The views of a scene show one set of named points, each view turned or mirrored, shifted and resized as a whole, with a little noise and some points left out.
(in the rows, 128 means zero)

Scene 1
View 1
Q_829: [149 115 121 121 152 125 137 107 169 125  80 127 129 141 104 106 124 118
 164 153 153 118 133 109 129 127 125 106  89 127 119 142 106]
Q_122: [115 122 140 126 133 111 133 107 151  97 122 173 116 149 121 100 123 137
 159 138 140 119 111 110 130 127 141 111 117 121 139 158 125]
Q_562: [161 119 136 114 170  79 122 121 151 112 115 134 120 130 114  66 106 122
 148 124 114 113 100  99 103 118 151 119 109 141 124 158  98]
Q_880: [111 108 137 137 110 128 148 109 149  89 117 208 111 141 119 136 141 158
 184 149 153 112 116 120 135 151 144 118 122 128 156 157 131]
Q_508: [174  53 113 151 133 116 153 133 143  97  99 193 102 101 105 121 145 161
 197 135 143 107 114 110  97 151 156 132 126 172 160 145 108]
Q_958: [ 68 163 143 123 102 151 135  93 168 113 111 189 131 188 120 155 134 142
 160 177 164 123 124 133 159 146 110  98  96  95 137 170 140]
Q_3: [114  93 128 149 107 150 154 102 152 103 103 202 114 146 110 151 145 151
 198 158 169 119 134 129 142 156 133 109 120 125 150 142 136]
Q_868: [127 121 134 126 128 122 136 114 159 105 111 177 122 151 116 123 131 147
 172 157 144 111 113 117 119 142 134 115 100 134 136 162 108]
Q_184: [123 101 139 142 120 111 140 115 137  86 129 202 105 135 122 119 132 152
 182 140 144 115 108 121 131 143 147 119 134 129 159 153 133]
Q_150: [110 138 134 112 130 121 134 123 164 106 115 185 126 162 108 127 124 153
 162 160 138 106 108 113 112 151 138 114  90 134 138 172  99]
Q_511: [162  50 132 170 121 111 160 106 118  80 116 193  92  98 126 102 145 142
 200 117 153 120 126 114 141 133 155 127 161 134 160 131 144]
Q_433: [105  92 143 149 101 116 153 115 130  74 141 243  97 136 122 137 139 171
 193 147 141 108 106 122 125 158 156 131 141 134 173 159 143]
Q_309: [ 95 213 152  82 161  97  99 101 182 124 112 101 151 194 122  77  93 100
 109 155 131 125 100 110 144 104 114  84  75  88  94 181 107]
Q_614: [170  85 136 134 150  79 139 119 136  93 122 166 101 112 119  78 119 146
 168 119 120 106  98 100 105 128 165 126 134 153 152 151 113]
Q_844: [131 133 137 127 151 113 131  97 158 112  97 118 122 143 119  83 119 109
 146 139 149 132 132 110 151 113 123  98 110 105 120 143 121]
Q_308: [154 116 139 115 162  82 125 121 149 112 108 128 124 132 117  64 107 120
 152 129 129 115 108 100 116 116 144 116 105 135 124 157 105]
View 2
Q_562: [101  76 168 142 143 123 108 164 130 140 105 126 112 131  99 148 165 127
 117 131 104 127 112 130 126 139 115 114 127 116 123 137 111]
Q_614: [101  83 165 127 139 140 108 147 129 162 114 109 114 131  97 130 158 133
 102 141  93 135 110 148 117 149 132 127 106 133 130 146 130]
Q_511: [114  93 153 114 128 146 119 116 131 169 133  93 111 131 114 128 146 132
  99 142  94 154 113 161 126 141 149 136 109 151 139 148 135]
Q_309: [104 129 159 149 139  99 124 177 109  90  75 146 116 175 110 160 159 116
 150 140 113  91 114  95 142 115  70  77 158 117 100  99  88]
Q_844: [118 117 151 134 140 113 130 139 118 119 109 123 112 152 129 145 160 118
 125 129 107 131 121 120 142 112 110 107 140 139 116 129 112]
Q_958: [125 178 135 104 109 138 141 132 112 120 109  88 120 196 117 126 119 117
 142 171  98 101 104 145 143 125  91  93 140 156 121  99 102]
Q_308: [104  83 165 140 143 119 114 160 128 136 106 126 111 137 108 146 163 125
 117 132 103 124 118 130 129 134 112 113 130 122 121 135 113]
Q_508: [114  88 154 115 118 151 120 130 140 175 143  84 118 130 102 127 142 127
 108 141  97 147 112 188 114 155 142 143 117 144 160 146 128]
Q_122: [108 121 154 120 129 136 121 138 121 139 106 108 113 158 109 131 141 127
 115 153  97 119 110 137 129 131 106 108 121 144 121 125 119]
Q_868: [115 122 149 119 119 137 124 140 131 141 111  99 115 160 107 132 136 120
 128 154 101 116 110 158 130 144 107 113 131 138 133 123 109]
Q_3: [127 144 134 103 111 149 135 114 125 151 132  76 118 169 120 121 121 121
 124 164  97 129 113 173 135 136 125 123 129 161 145 127 120]
Q_150: [112 129 150 122 114 141 124 154 126 144 105  96 115 169  93 136 135 121
 138 157 102 105 104 159 126 148  98 109 137 127 136 116  99]
Q_433: [110 134 156  90 112 172 121 127 124 175 117  75 116 165  93 101 121 138
  99 181  84 122 101 169 118 151 130 125  97 163 136 124 135]
Q_880: [116 134 146 100 116 153 127 124 122 158 119  83 117 167 107 117 126 128
 113 161  93 121 104 164 126 141 120 117 115 156 138 124 122]
Q_829: [120 107 141 140 127 115 131 141 129 128 120 111 114 144 123 147 155 116
 138 128 117 131 118 146 138 127 109 119 152 129 137 132 102]
View 3
Q_958: [ 94 158 125 129 112 130 105 141 130 105 147 121 135 163 139 100 121 138
 146 111 122 150 100 111 160 118 124 121 105 105 121  94 128]
Q_308: [161 134 145 130 121 114 113  95 119 136 115 131 125 113 133 110 141  85
 129 157 138 130 131 123 121 129 150 126 118 144 123 126 128]
Q_614: [193 131 123 126 119 122 109 111 110 124 108 114 128 116 116 131 148  98
 137 157 139 115 127 120 133 133 150 106 133 152 130 117 140]
Q_868: [140 136 128 125 109 133 104 126 128 112 125 124 134 138 133 118 133 113
 139 141 127 130 116 110 142 131 132 109 110 137 130 103 135]
Q_433: [167 144  93 124 113 142 100 147 116 102 125 103 133 153 105 149 139 142
 154 144 144 113 108 108 169 130 138  92 139 135 132  87 155]
Q_122: [148 144 124 130 119 118 112 120 118 125 125 119 125 136 129 120 137 116
 141 139 134 132 119 122 143 125 144 116 119 128 121 107 131]
Q_184: [163 143 107 126 115 129 107 134 114 108 121 116 128 142 121 132 139 127
 145 141 140 124 112 110 154 127 139 104 125 136 128  98 142]
Q_562: [166 133 145 129 121 110 112  92 121 136 113 127 128 108 132 107 146  79
 127 160 135 128 136 129 118 132 151 125 121 152 127 128 131]
Q_3: [152 136 101 121 121 142 110 150 111  95 118 123 136 147 132 127 135 130
 149 130 123 140 104  91 158 133 119 109 105 126 135  91 142]
Q_880: [155 142 106 123 116 136 104 140 116 107 122 118 131 147 120 129 134 129
 147 135 133 130 112 106 156 130 132 103 123 131 133  95 145]
Q_844: [148 144 134 129 131 106 129 108 107 127 117 132 131 120 146  95 137 100
 133 134 123 148 123 119 125 121 140 139 103 119 114 117 117]
Q_150: [122 139 132 127 107 136  91 124 137 116 136 122 133 142 131 119 132 109
 136 141 129 129 111 117 143 138 133 107 113 138 138 104 141]
Q_511: [203 127 102 123 125 130 117 131  95 109  95 124 125 122 122 135 147 111
 149 158 135 122 120  99 142 135 135 108 127 144 132 105 142]
Q_309: [ 88 160 171 135 115 100 114  85 141 146 149 126 134 126 154  75 126  90
 122 128 127 150 123 146 123 115 151 150 104 110 105 130 104]
View 4
Q_614: [143 152 130 108  71 169 158 114 172 141  87  75 201  91 159 135  98 165
  90 143 146 149 147 141  76  71 165 110 136 185 148 164 138]
Q_150: [159 141 178  44 171 100 154 135  97 125 137 150 137  80 114 125 100 114
  95 164 141 150 198 109  99  46 142 101 115 156 192 133 123]
Q_309: [120 142 252  27 189  73 205 139 122 171 150 233 110  89 107  59  60 110
  78 137 138 148 105  91 104  82 149  48 132  75 172 124  69]
Q_122: [133 161 147  74 125 142 140 106 152 131 115 122 171  90 138 101  72 134
 106 143 125 150 148 125 103  58 115 105 111 142 153 116 138]
Q_3: [136 174 134  83 138 145 117 120 143  67  90  82 202  92 134 109  70 120
 151 160 125 143 181 124 109  21  38 150  79 170 180  90 172]
Q_868: [140 152 163  72 142 121 148 126 128 104 104 110 176  89 125 113  80 122
 115 160 143 147 176 121  97  48 104 119 114 168 179 125 137]
Q_880: [145 160 109  77 122 147 115 106 133  86 102  94 191  87 146 110  74 135
 126 156 124 156 193 128 100  28  79 140  85 162 169  94 167]
Q_184: [147 161 106  87  97 161 121 100 145 103 109  93 186  81 150 118  79 138
 115 152 130 162 184 124  94  41  95 126  97 158 163 106 159]
Q_562: [135 150 186  94 107 146 185 131 172 165  95 121 179 101 135 117  91 153
  86 136 155 141 121 136  75  85 179  77 156 162 151 177 101]
Q_829: [117 161 224  84 155 129 181 159 161 106  85 112 189 118 115  95  69 126
 124 158 157 126 118 123  84  61  92 112 135 163 156 157 105]
Q_508: [148 156 122 120  88 174 130 132 158  80  63  30 225 100 143 150 102 156
 129 165 153 134 179 147  77  39 110 144 120 237 163 164 161]
Q_958: [145 158 161  38 181  87 116 116  93  91 135 163 146  73 113  74  61  90
 134 156 119 154 176  96 124  20  33 121  64 101 191  53 146]
Q_511: [133 172 112 122  70 196 130 106 187 105  67  43 227  94 162 119  83 152
 121 144 134 143 149 153  80  52 103 133 121 194 143 146 158]
Q_844: [108 156 206  76 127 135 178 129 170 129 100 142 175 108 124  71  53 133
 109 143 138 141  91 124  91  69 102  85 132 119 144 130 106]
Q_308: [135 151 195  90 116 142 177 136 173 147  97 128 178 102 137 106  80 148
  83 141 151 146 116 129  77  86 152  75 147 158 152 173 103]
View 5
Q_844: [130 123 128 110  70 174 147 149 138 115 166 157 121 136 123 120 115 116
 174 145 142 110 105 157 173 130 125 159 122 123 108 189 112]
Q_308: [120 172 131 140  67 172 161 127 136 118 133 142 144 149 123 161 115 106
 160 138 169 111  98 130 151 100 130 173 120 104 101 193 111]
Q_122: [129 112 116 129  68 154 159 137 163 143 154 159 132 135 124 111 102 125
 140 160 121 128 101 158 187 157 134 154 104 148 110 178 108]
Q_614: [128 196  96 156  77 140 170 120 126 135  96 152 173 141 120 158  92 115
 123 162 174 133  81 124 141 100 120 136  93  90 102 166  96]
Q_868: [123 119 123 135 105 121 167 127 159 128 136 124 129 153 106 140  98 126
 123 144 122 129  93 101 149 137 146 130  95 143  93 171 102]
Q_880: [134 114  86 148 103 104 170 128 147 138 116 129 140 134 100 122  82 135
  99 156 113 152  90 117 155 156 148 105  78 143 100 139 103]
Q_829: [130 127 131 105  97 160 140 146 121  94 157 125 115 147 100 144 114 110
 168 133 141 118  97 116 133 120 135 144 118 118  94 186 124]
Q_150: [114 119 124 150 106 121 172 118 179 127 137 107 120 161 102 150  99 119
 119 128 127 133  91  88 156 143 162 141  97 147  86 176 113]
Q_958: [120  48 117 125  99 123 164 134 194 140 182 132  97 139  95  93  90 135
 121 139  75 148 105 120 191 193 173 137  92 192 100 167 118]
Q_433: [130 135  64 171 105  88 189 121 158 159  80 137 156 139 111 122  63 143
  58 182 122 170  86 110 152 161 150  91  53 135  99 118  91]
Q_309: [101 100 182 127  53 191 162 117 219 132 219 149  90 160 130 136 139 108
 191 113 140  90 112 141 213 147 150 223 144 167 100 239 124]
Q_184: [134 131  92 153  94 115 173 128 147 147 109 141 150 133 114 121  86 129
 101 170 130 152  93 127 157 144 138 112  78 125 103 147 102]
Q_511: [143 174  71 134  95 128 159 149  91 126  86 153 171 128 112 136  80 121
 115 176 148 144  90 139 124 111 113 101  82  92 105 142  96]
Q_508: [140 172  81 147 120 113 163 136  97 119  75 120 166 147  97 155  83 122
 103 159 150 149  82  98 101 106 127  84  72  87  96 147  95]
Q_562: [112 187 131 143  62 172 166 119 140 123 126 145 149 155 131 173 120 100
 161 138 172 105  91 121 149  98 125 171 119  96  97 199 104]

Which points are out of place in each view (at most two, in the order of its rows)? Write none if all are in place.
view 1: Q_511
view 2: none
view 3: none
view 4: Q_150
view 5: Q_122

Scene 2
View 1
Q_392: [144 146 143 146 123 108  76  81 147  83 140 111 137 127 146 131 104 136
 172 134  61 152 127 148 112  96 101 141 139 141 124 162  99]
Q_230: [164 127 138 111 111 102  76 117  94  94 152 106 125 101 130 131 120 113
 188 144 108 127  84 123 115 110 143 126  91 123 118 133 112]
Q_990: [120 165  94 150 128 119 125 108 146 119  95 141  99 138 163  92  90 149
 136 111  86 172 143 102 107 104 131 170 163 147  66 152 101]
Q_331: [148 131 120 127 120 112  91 107 127  86 144 123 105 110 133 124  99 117
 164 127  98 154 100 114 139 118 143 141 107 136 117 149 118]
Q_729: [132 121 128 145 146 114  93 103 171  80 130 124 115 125 132 119  91 125
 161 130  73 166 126 147 150  87  94 145 138 147 125 156 104]
Q_198: [154 123 131 121 122 116  80 107 131  79 156 117 109 106 129 130  95 117
 171 129  93 154  95 120 151 117 134 135 105 136 133 152 114]
Q_903: [124 119 124 137 155 112 106 120 172  93 112 125 114 135 130 113  92 127
 160 139  78 167 135 154 142  76  84 145 142 146 106 148 104]
Q_738: [133 102 110 116 148 113 117 141 146 104 109 128  95 118 120 106  94 110
 159 141 108 157 112 131 154  88 119 142 114 135  91 121 109]
Q_713: [140 100 155 106 156  98  95 138 130 115 100  93 149 128 121 121 129 118
 186 179 104 118 127 185  97  48  75 123 123 128  94 102  85]
Q_424: [149 153 115 121 112 109  98 120 101 119 116 119 119 114 150 110 115 132
 166 139 118 138 108 110  90 112 145 148 124 130  80 129 105]
Q_651: [130 131  90 117 127 117 133 151 123 127  96 135  82 114 138  94  97 122
 147 131 127 161 105  87 133 110 152 156 122 134  65 120 107]
Q_339: [114 140  95 124 147 113 137 148 138 138  71 132 100 139 148  79 102 138
 146 134 115 157 140 118 103  79 116 159 145 138  44 113  95]
Q_118: [133 119 121 125 137 112 104 125 153  97 118 125 109 126 133 110 100 121
 165 140  93 160 121 134 140  87 112 145 128 139 102 137 107]
Q_421: [137 142 118 137 127 111  99 110 139 103 118 123 113 126 146 113 103 134
 162 133  93 153 125 121 115  97 119 152 132 140  92 142 102]
Q_924: [163 123 152 112 122 103  64 107 107  87 153  94 144 108 134 137 122 121
 192 154  94 123  99 152 105  96 118 125  99 131 130 137 104]
Q_817: [123 145 102 145 138 115 119 111 158 107 105 137  98 133 147 100  88 137
 142 117  84 170 136 114 130 103 119 160 148 148  87 154 107]
Q_68: [119 132  94 145 141 116 123 121 171  99 112 148  77 125 135  99  73 127
 136 111  90 188 130  96 168 110 129 160 136 149  91 157 115]
Q_716: [157 142 165 145 122 104  48  63 145  60 170 103 151 125 138 150 107 129
 190 138  47 142 118 165 115  97  89 130 127 141 159 182 103]
View 2
Q_651: [132 146 145 157 109 101 148 112 121 128  92 103 144 108 146 119 135 122
 142 116 122 136 107 151 124 131 146 128 123 101 124 132 100]
Q_738: [123 130 147 151 128 108 144 107 126 105 119  90 134 101 138 121 125 100
 140  99 116 127 116 130 121 124 162 123 116 125 139 124 130]
Q_903: [131 125 145 158 122 108 143 120 136 100 129  74 133  90 132 142 124 106
 142 108 113 132 112 136 120 142 163 110 107 142 119 135 163]
Q_339: [127 140 150 168 109  82 139 106 127 131 110  89 150  79 131 116 145 115
 142 110  94 121 112 147 119 127 136 103 109 120 112 147 110]
Q_392: [139 132 152 145 117 123 151 134 139 101 104  76 128 104 134 160 117 141
 161 119 130 141 111 147 129 167 150 120 122 131 121 130 182]
Q_118: [131 129 146 152 126 114 144 115 134 105 113  85 133 101 137 137 123 114
 148 107 122 134 113 136 124 136 157 121 118 130 129 127 148]
Q_924: [122 123 158 123 144 135 149 122 128 102  92  90 116 124 143 140 124 142
 177 111 114 127 117 132 136 167 140 133 126 120 155 105 163]
Q_990: [147 148 140 175  90  89 148 123 132 129 107  84 151  87 137 140 129 128
 136 124 129 142 101 161 117 138 149 111 116 114  95 156 125]
Q_68: [148 144 133 176  94  96 148 121 136 110 124  84 149  89 135 136 121 105
 121 114 142 146 101 152 115 122 172 115 115 127 101 147 129]
Q_817: [143 137 142 167 104 101 148 122 136 115 114  84 143  93 134 139 124 117
 135 117 131 140 107 150 118 137 159 115 118 125 107 144 140]
Q_729: [137 132 145 150 120 119 147 127 136 101 113  79 128 103 136 149 117 123
 149 111 130 139 109 143 123 150 159 120 118 130 120 129 164]
Q_713: [111 120 166 137 152 115 133 109 133 110 109  77 123  92 130 134 140 121
 175  99  68 111 131 121 130 161 128 102 110 137 146 122 163]
Q_331: [135 134 147 141 125 126 154 122 129 102  99  92 126 120 141 136 115 128
 151 112 141 142 105 142 130 143 164 137 128 114 138 115 143]
Q_716: [140 121 152 129 132 140 152 142 143  88 107  70 114 114 133 175 108 147
 176 118 137 141 112 138 134 186 157 124 125 138 131 115 209]
Q_424: [131 143 152 146 117 110 149 118 126 129  85  99 136 110 142 129 133 143
 161 118 117 132 112 151 129 150 131 130 127 101 131 126 120]
Q_198: [133 130 145 137 129 130 152 122 131  96 103  93 121 122 146 141 112 124
 154 107 143 141 108 135 130 144 169 141 126 117 147 113 150]
Q_230: [124 131 154 124 141 134 152 115 124 109  84 100 118 130 148 133 123 143
 172 107 123 133 112 137 138 156 146 144 130 107 158 103 139]
View 3
Q_990: [141 174 135 114 137  90 114 140 152 124 153 146  96 147 172 135 101  79
 120 115  76  89 126 157 180 120 185 200 115 129 100 180 124]
Q_331: [123 149 174  88 147 161 139 135 178  94 144 106  81  98 196 161 119 110
 110 162 109 115 172 120 161 162 143 159 115 123 122 189 154]
Q_716: [201 124 134  64 136 134 171 123 178  90 220  82  41  62 169 186 157  95
 108 192 121 145 177  73 153 178 104 153  73 147 135 175 143]
Q_651: [ 94 164 158 102 133 151 105 150 174 113 102 125 112 154 193 141  98 100
 117 115  97 106 150 155 172 140 169 181 141 126  89 178 160]
Q_392: [186 141 130  76 133 115 156 130 169 100 196 106  59  92 169 171 136  87
 115 167 108 129 165 101 157 160 132 171  90 142 121 177 138]
Q_713: [197 123  84  79 100 170 171 161 190 135 151 105  83 159 178 150 112 114
 127 129 185 165 187  88 125 155 114 166 146 145 104 123 192]
Q_68: [143 175 158 135 164 100 138 120 143 103 160 150  92 120 192 126  81 109
 113 124  94  78 139 151 160 103 200 190 134 109 130 188 125]
Q_817: [152 166 140 114 146 102 133 131 156 111 160 137  86 128 182 134  96  97
 115 129 102  99 144 143 166 120 176 185 123 122 114 179 134]
Q_198: [141 138 161  76 139 170 148 133 181  97 157  93  78  94 186 168 131 106
 108 168 125 131 178 106 158 170 127 150 112 135 117 177 164]
Q_924: [165 125 125  59 108 173 148 154 194 111 161  78  66 109 172 184 154  93
 119 169 137 164 186  83 148 192 100 156 106 152 102 155 176]
Q_339: [141 168 105 117 116 125 121 154 161 141 121 152 109 187 180 120  86  99
 126  89 121 109 141 153 162 112 178 195 154 132  91 149 161]
Q_738: [137 151 152 114 142 164 157 134 172 106 132 126  97 132 204 134  85 128
 110 132 151 114 173 122 139 126 166 165 153 122 121 169 173]
Q_903: [186 147 129 110 142 121 173 128 158 109 183 129  74 125 192 141  93 116
 117 133 144 119 164 107 138 121 160 174 127 120 135 164 147]
Q_421: [146 153 137  98 130 130 128 139 171 111 155 120  86 126 180 155 117  96
 116 133 109 120 154 127 162 148 157 176 114 136 108 174 147]
Q_230: [115 133 164  66 122 197 129 149 196 102 126  85  87 105 191 180 140 106
 106 170 126 142 190 107 157 187 114 145 121 144  99 177 179]
Q_118: [155 148 142 104 137 146 155 133 167 107 158 123  86 124 190 144  96 113
 115 139 132 117 170 121 145 135 161 168 132 127 122 171 158]
Q_729: [183 145 143 105 146 128 173 117 165 102 190 121  69  96 188 143 101 114
 110 157 131 112 163 108 137 130 154 168 114 122 137 174 143]
View 4
Q_990: [168 139  91  95 159 124  92 101 118 150  99 128 135 126 159  92 148 120
 166 138 142 123 118  89 169 117 150 111 136 111 133 126 136]
Q_230: [147 119 134 137 139 132 134 103  89 168  88 147 141 127 151 105 107 141
 141 138  77 133  95 164 133 136  89 124 112  91 122 112 119]
Q_924: [151 109 124 127 131 135 140 104  97 169  93 150 142 116 155 115  91 145
 152 142  86 138  80 151 125 129  85 125 109  98 113 105 106]
Q_713: [169 123  87  93 138 138 131 124  92 172 119 154 132 114 144 117  84 132
 174 177 112 152  91 145 118 134  87 152 133  99  98  65 107]
Q_68: [171 125  78 107 137 121  96  84 119 162  99 127 139 143 145  92 151 102
 174 115 152 112 122 101 184 129 155 102 133 100 130 115 125]
Q_651: [161 152 108 111 157 124  99 103 103 160  96 132 135 131 148  80 152 120
 145 144 109 133 131 136 169 133 131 121 140  92 139 116 142]
Q_903: [170 111  72 101 125 131 121  99 109 171 110 144 141 133 141 112 113 114
 187 137 148 126 101 117 154 130 125 117 128 100 106  89 105]
Q_738: [172 126  84 121 122 128 121  95  88 177 109 141 138 143 120  92 124 109
 161 137 120 124 126 171 165 150 114 130 133  78 123  75 119]
Q_424: [154 144 119 112 159 126 109 108 103 155  93 138 135 122 159  92 128 136
 142 148  95 133 114 130 148 128 114 124 130 100 133 122 137]
Q_198: [152 103 118 137 120 129 137  86 100 172  87 142 152 138 144 106 113 126
 156 114 104 122  96 147 152 135 107 106 113  93 127 113 106]
Q_118: [167 118  92 114 130 128 119  99 100 169 103 139 140 134 143 103 118 119
 172 135 126 130 106 127 156 132 121 119 125  95 117  98 112]
Q_421: [159 125 101 110 146 128 114 101 109 161  97 135 135 126 156  99 124 125
 162 138 119 131 103 115 152 124 122 119 125 104 119 115 121]
Q_817: [170 122  88 102 141 127 105  96 114 159 100 130 140 135 152  96 138 114
 169 130 143 122 111 100 168 127 139 112 128 106 124 114 122]
Q_331: [153 114 115 132 127 125 124  88 101 164  85 137 147 138 149 101 120 127
 154 122 106 123 102 138 157 133 112 108 112  93 128 116 117]
Q_339: [172 159  80  81 165 126  90 112 105 161 116 134 124 125 147  86 142 112
 162 166 137 134 132 118 162 134 137 134 152  97 127  93 139]
Q_392: [155  97 105 110 130 132 129  95 115 159  90 142 144 121 163 121 102 136
 175 130 124 128  73 100 137 118 111 108 111 114 109 118 101]
View 5
Q_424: [119 111  97  87  83 137 149 129  92 112 124  91 136 174 125 119 109 144
 181 161 170 148  56 189 124 172 126 129 123 113 116 131 176]
Q_339: [117  87  73 103  84 188 158  99  84 100 122  65 136 191 137 101 113 150
 126 147 153 208  67 162 138 199 130  57  92 122 166 135 148]
Q_729: [121 150 102 113 164 146 179  90 130 173  72 128 135 160 123 156 106 172
 158 178 151 128  87 138 138 218 126  87  90 112 167  94 156]
Q_903: [122 154 106 111 163 151 184  81 119 173  78 134 142 167 123 153  99 168
 145 163 143 126  88 141 135 221 126  76  89 107 170  92 143]
Q_990: [ 95  77  51  81 121 171 156 118 111 108  90  79 122 171 150 159 134 157
 144 160 169 187  40 154 162 202 142 103  98 121 164 117 138]
Q_331: [110 149 112  92 134 122 164 116 100 135  97 138 146 164 117 164  98 150
 179 147 157 106  67 171 120 190 132 125 117  91 132 109 165]
Q_817: [100 105  74  91 140 168 164 101 112 127  89 101 136 170 137 161 128 157
 141 156 155 165  58 150 155 206 139  90  95 114 168 110 141]
Q_230: [126 163 132 102 100 104 157 120  95 143 122 133 144 169  96 126  81 148
 200 157 165  90  81 193 101 166 117 140 136 100  95 121 196]
Q_118: [120 140 102 110 131 150 172  95 104 146  98 122 140 169 121 135  99 164
 153 153 151 138  82 151 125 204 126  86  98 106 152 107 156]
Q_198: [117 164 122 100 145 117 171 111 107 147  98 150 147 164 109 161  92 154
 181 150 155  87  77 168 119 191 129 117 117  92 127 106 166]
Q_924: [141 170 140 115 109 103 162 109 114 173 106 126 143 164 107 110  84 163
 201 198 168  86  99 175 105 179 106 130 125 111 110 124 204]
Q_716: [133 168 128 112 169  96 176 105 159 206  55 134 124 150 117 150 104 186
 202 247 179  71  84 148 142 214 113 153 109 123 133 100 191]
Q_68: [ 89 104  60  88 157 174 174 105 107 114  84 107 140 169 141 186 129 152
 130 126 146 169  49 141 157 215 147  76  89 102 179  96 120]
Q_421: [113 126  93 100 124 154 163 108 113 140  95 100 136 169 126 137 111 156
 164 173 161 151  66 161 136 196 128 113 104 118 147 117 161]
Q_651: [100 105  84  83  90 156 151 129  78  88 124  96 142 182 124 140 110 136
 157 116 156 166  54 180 126 174 135 101 109 101 135 126 155]
Q_713: [169 160 138 143  92 147 172  83 104 182 112  95 137 184 116  41  79 167
 160 211 159 146 121 163 105 200  90  68 107 135 147 129 203]
View 6
Q_903: [108  79 123 136 123 112 119 149 113 154 128 134 103 129 134 128 105 113
 127 125 135 119 127 129 133 106 157 130 119 148 110 157 153]
Q_729: [116  80 126 133 119 104 126 141 113 152 148 133  98 141 137 136 113 119
 122 129 137 113 130 128 129  98 139 122 114 144 105 153 151]
Q_738: [108 114 134 139 127 120 112 134 124 151 144 139 120 114 127 126  85  84
 128 131 126 122 128 129 151 111 129 152 126 137 125 151 141]
Q_990: [ 81 117  91  91 123  95 109 108 134 190 137 138 145  73 123 137 128 151
 117 111 155  86 137  94 123  88 167 160 114 129 112 128 159]
Q_716: [131  53 119 138 113  83 149 140  88 135 178 118  71 149 135 145 151 141
 137 150 154 126 140 122 104  90  91 102 100 135  80 150 168]
Q_392: [114  73 109 126 117  90 135 133  99 150 156 126  95 128 127 140 141 138
 134 136 155 117 137 116 110  98 117 123 111 137  93 143 162]
Q_230: [117 113 135 142 124 103 136 116 107 138 191 129 107 103 114 132 115  87
 155 158 142 136 146 115 129 112  57 142 122 119 112 133 150]
Q_924: [120  89 127 145 122  96 143 129  96 131 180 124  94 120 116 132 126  99
 157 158 146 142 143 120 121 114  61 130 123 120 106 139 155]
Q_424: [ 96 118 108 118 132  98 121 107 122 160 160 131 133  72 109 125 115 110
 153 139 148 123 139 103 126 113  97 162 129 116 119 124 153]
Q_651: [ 93 139 111 117 130 112 113 107 136 173 154 141 143  68 114 124 101 101
 137 125 142 112 137 107 143 109 125 172 129 122 129 129 148]
Q_68: [ 99 113 115 110 119 113 103 124 140 185 135 142 135 104 142 143 106 122
  99 108 139  85 125 115 144  87 181 152 111 144 115 144 145]
Q_331: [116 111 133 128 115 106 128 117 121 155 178 136 112 109 130 144 119 105
 128 143 144 113 136 114 135  97  96 144 103 131 110 138 147]
Q_421: [104 100 109 119 126 102 124 124 115 162 150 132 121 102 122 128 119 120
 133 131 147 116 138 112 126 101 129 144 120 132 111 137 152]
Q_339: [ 83 116  97 118 139 112 108 127 128 167 107 139 142  76 106 108  93 107
 145 112 133 122 129 112 137 120 163 167 150 127 134 137 152]
Q_817: [ 99 105 108 114 121 108 114 127 129 171 132 139 126  99 130 134 112 126
 118 119 144 101 130 109 134  94 160 148 121 136 109 143 153]
Q_198: [125 107 138 135 116 108 130 124 116 151 185 134 104 124 133 146 116  98
 128 146 142 117 136 123 138  96  88 136 105 134 106 144 145]

Which points are out of place in each view (at most two, in the order of its rows)? Write none if all are in place.
view 1: Q_651, Q_68
view 2: Q_729
view 3: Q_198, Q_924
view 4: Q_738
view 5: Q_903
view 6: Q_990
